The views of a scene show one set of named points, each view turned or mirrored, shifted and resized as a whole, with a little noise and some points left out.
(in the rows, 128 means zero)

Scene 1
View 1
J989: [128 110 179 125 104 146 162  93 137 132 151 145 117 117 114 105  96  98
 129 135 142 113 143 117 173 136 140 141 137 148 127 132]
J149: [156 125 172 138 109 137 157 137 146 144 140 153 141 114 104 105  73 144
 123 108 144 109 126 117 136 123 144 115 156 162 152 153]
J738: [119 105 159 130 100 156 144 101 127 181 124 156 113 144 133  99  95  83
 109 156 156 109 139  92 160 122 132 136 128 145 147 152]
J265: [174 150 182 162 143 147 134 140 135 115  96 157 127 125 110 147  98 105
 119 131 104  98 114 133 148 139 123 114 160 138 152 165]
J378: [130 121 164 155  87 127 169 119 142 107 146 175 143 119 141 109  90 142
 124 128 123 137  95 142 148 176 170 116 139 147 120  92]
J135: [133 114 142 142  91 147 153 126 129 151 121 163 127 141 142 101 104 100
 117 157 132 132 106 116 155 153 155 128 130 137 133 118]
J513: [150 108 136 137 105 144 151 129 128 145 124 150 128 133 129 101 100 103
 119 142 127 121 112 122 136 133 154 129 139 138 147 139]
J649: [132 109 133 142  76 141 162 120 132 132 139 158 126 133 144  99 109 110
 126 146 126 136 101 126 152 154 173 128 116 138 121 101]
J907: [180 149 157 155 117 147 139 157 136 124 104 146 126 126 109 133 106 114
 129 130 108 109 106 128 149 128 141 114 141 137 143 154]
J299: [159 126 169 153 111 129 153 116 148 110 146 150 134 109 109 125  76 149
 125  87 121  95 119 140 114 116 154 114 143 160 153 156]
J222: [157 125 131 158 102 147 136 146 131 160 103 161 130 145 136 114  98 112
 109 140 125 112 101 116 122 124 151 113 131 139 159 156]
J422: [138  80 122 107  92 145 165 113 127 160 150 131 125 126 120  73 100  91
 128 143 147 126 133 114 144 118 163 148 136 144 142 132]
J510: [151 118 141 145  88 141 149 121 140 142 140 147 122 126 122 109  91 126
 125 114 131 107 119 120 128 110 162 120 119 150 143 146]
J937: [155 130 133 164 105 149 132 137 127 148  97 164 122 148 144 125 107 101
 109 147 114 111  97 123 126 130 149 113 123 130 152 151]
J813: [149 106 149 148 132 144 136  98 126 127 116 148 115 133 128 125  99  85
 114 129 111  92 125 136 120 119 137 132 142 136 164 171]
J63: [145 119 159 141 109 145 148 124 133 147 122 155 129 130 124 110  94 106
 118 139 133 115 121 116 146 134 141 123 142 143 147 145]
J866: [134 109 149 154 116 148 135 101 125 148 110 164 117 145 143 119  98  87
 103 143 124 101 118 122 129 127 138 126 129 136 159 160]
J50: [161 102 134 147 153 153 119 105 115 143  90 144 112 145 131 127 107  59
 102 146 105  85 126 132 110 106 124 136 149 126 184 198]
View 2
J50: [130 119 106 152 131 172 168 132 126  96  88 112 132  83 152  76 149 141
  86  95  95 109 148  60  72 119 146 126 147 148 157 208]
J937: [152 109 118 105 142 134 146 130 107 123  98 130 121  82 128 102 158 165
 109 137 119 125 124 111 102 129 141 110 125 146 141 172]
J738: [109 102 117  81 139 137 150 101 118  93 119  91 128  79 138  88 158 126
  92  94 110 161 180 107 136 115 131 139 117 160 165 137]
J866: [137 105 113 110 145 151 156 128 122 114  99 107 129  81 145  95 155 136
  91 104 108 141 141 106 110 108 139 117 124 150 148 167]
J649: [118  88 143  80 159 120 112 115 119 144  92 126 121  92 119 136 154 145
 107 119 133 148 138 136 166 122 135 115  89 122 134 144]
J513: [124 101 135 105 138 124 130 132 128 126 112 121 122 103 122 115 145 144
 100 111 122 134 147 103 129 125 137 126 114 135 146 160]
J378: [130  79 145  95 147 106 116 161 132 177  96 111 133 117 138 152 143 136
 112 135 142 156 121 159 163  96 142 114  90 121 124 133]
J222: [154 109 122 100 135 124 145 139 116 117 122 129 119  93 116 102 149 160
 105 126 121 133 131 103 101 129 135 116 125 150 147 164]
J135: [123  97 133  86 138 117 121 120 115 130  99 109 122  81 127 119 157 146
 109 120 129 146 145 125 151 129 138 121 107 136 147 146]
J907: [116 100 128 123 138 129 149 145 112 149 103 142 136 137 128 110 134 173
 128 158 126 116 146 110  93 125 146 136 126 145 134 165]
J63: [119 100 126 104 135 126 142 136 124 129 116 108 131 110 134 108 142 141
 106 118 120 142 156 113 122 115 138 135 120 149 147 148]
J989: [ 79  85 133  99 152 140 142 116 131 138 105 102 144 129 149 112 138 121
 100 107 117 160 186 124 149  96 135 152 101 142 145 133]
J510: [136  95 135  94 163 134 149 133 133 129 131 145 124 132 115 114 135 143
  95 114 120 150 148 114 113 107 124 124 105 142 136 151]
View 3
J149: [120 156 105 155 119 116 102 106 103 108 127 143 157 136  93 142 105 109
 149 119 195 145 128 103 102  78 111 146 114 141 143  91]
J50: [119 136 127 215 114 137 195 151 113 181 125 103  96 126 135 143 129 130
 138 154 127 183 153 145 159 139  78 131 161 126 117  80]
J265: [ 95 162 101 162  81 109 144 140 112 123 116 137 117 136 109 127 135 140
 105 121 147 127 125 128 109 128  90 101 171 151 133 106]
J989: [132 122 125 130 146 116 111 143 127 101 121 108 138 163  98 149 124 129
 149 115 160 158 133 156 136  58 121 153 103 123 135 135]
J866: [131 117 130 180 128 147 167 140 139 152 116 124 133 146 117 135 113 121
 130 115 148 177 152 140 141 120 109 150 133 139 113 117]
J63: [127 134 113 160 128 129 135 125 125 120 130 136 142 152 111 143 108 114
 134 119 161 160 134 137 120  92 119 147 136 131 128 125]
J422: [137 123 118 160 179 122 134 118 130 126 157 120 144 158 114 156  81 103
 168 155 154 183 141 155 150  48 136 189 106  92 140 127]
J135: [134 114 115 151 147 133 148 116 152 119 139 152 153 168 118 136  89 105
 122 112 146 161 139 149 125  90 149 160 139 126 121 161]
J649: [116 113 112 134 168 118 143 110 166 115 138 160 163 168 107 115  77 119
 114 111 144 149 142 141 134  75 159 177 120 120 134 167]
J222: [123 143 108 191 127 145 166 105 137 145 138 161 154 140 110 134  80 105
 117 123 160 160 146 113 110 129 122 155 153 142 121 114]
J299: [ 86 155 111 157 123 102 112 116 113 130 108 141 151 117  85 106 110 141
 132 117 186 131 141  83 122  91 102 149  94 150 152  70]
J813: [108 130 127 182 127 121 163 142 121 157 115 113 116 132 117 127 125 138
 134 133 143 166 149 135 154 113  93 142 131 132 128  92]
J378: [ 94 108 113 119 137  94 111  92 147 109 120 184 168 158 111  90 100 119
 106  80 161 125 131 114 131  68 159 158 109 143 135 164]
J513: [120 131 111 165 142 124 148 114 135 133 141 145 144 148 115 136  90 110
 132 134 151 161 137 136 132  90 130 160 135 120 129 126]
J937: [118 135 111 185 130 147 179 124 151 146 132 154 143 146 111 127  86 119
 105 123 144 155 149 126 118 138 120 149 161 142 120 124]
View 4
J649: [148 116  69 128 170  65 201 132  82 126 204 164 133 164 199 108 143 214
 129 118 125  64 104 159 159 141 180 132 118 135  89 102]
J222: [124 135 111 132 124  81 158 124  98 136 163 137 112 128 131 114 126 137
 119 160 115 125 144 123 137 111 169 145 179  98 144 130]
J513: [136 123 108 127 147  88 172 128 101 152 175 157 119 165 143 103 133 174
 129 148 113 102 116 156 143 133 158 115 161 125 119 139]
J813: [136 111 134 119 131 120 171 107 171 144 186 148 104 166  92  85 143 170
  99 198 117 133 140 189 139 175 156 126 200  98 135 153]
J63: [126 110  91 121 157 102 146 129 118 147 160 141 124 141 128 111 133 170
 114 154 123 104  99 170 144 136 152 123 161 122 115 149]
J265: [103 120 121 137 167 178 125  87 175 134 168 102 137 134  75 123 135 117
  91 144 110 149 118 198 160 121 142 170 198 103  99 118]
J738: [131  98  72  98 176  64 131 154 111 166 146 149  96 111 118  91 150 177
 122 207 129  64  99 167 137 174 184  97 123 109 149 204]
J510: [131 114 111 122 124  64 200 135 135 113 161 164 135 147 146 116 132 193
 110 168 138 117  78 136 144 128 137 156 175 134 133 147]
J422: [144 112 113 112 154  47 197 158  91 174 171 198 112 186 155  85 140 216
 152 171 113  69  77 153 138 161 138  67 134 168 133 189]
J866: [141 111  96 114 142  93 156 120 131 144 178 136  98 136 116  91 144 167
 102 198 126 109 154 170 136 173 187 127 175  75 141 151]
J135: [139 119  68 126 172  80 160 134  77 146 181 146 119 142 168 108 140 182
 127 133 116  69 122 159 151 140 189 118 126 116 105 123]
J907: [100 133 138 144 156 138 169  97 152 122 181 131 147 141 108 127 131 123
 114 130  98 130 101 160 170 101 132 174 171 138 108 109]
J299: [126 104 119 125 109 110 187 116 177  94 151 141 157 157 125 128 125 201
  84 156 154 168  58 167 139 122 104 179 227 130 108 132]
J937: [128 139 107 138 138  94 166 110 110 128 189 131 107 129 131 110 134 130
 116 158 106 114 166 132 148 126 189 157 169  85 137 107]
J989: [132  85  76 102 193 103 164 140 152 145 165 154 141 147 133 104 150 220
 109 168 138  70  43 215 158 173 144 115 129 148  93 175]
J149: [120 103  93 119 127 104 142 141 125 132 116 141 152 143 125 132 118 191
 105 141 150 143  43 160 131 101 104 139 203 143 107 161]
J378: [154  99  39 133 155 106 175 125  89 105 187 138 159 174 207 130 132 239
  97  82 154 102  83 193 149 125 160 149 165 123  46  73]

In a view up to two points have been moved. Name them for each view, in the order of its rows, or write none.
view 1 -> J907
view 2 -> none
view 3 -> J989, J222
view 4 -> J299
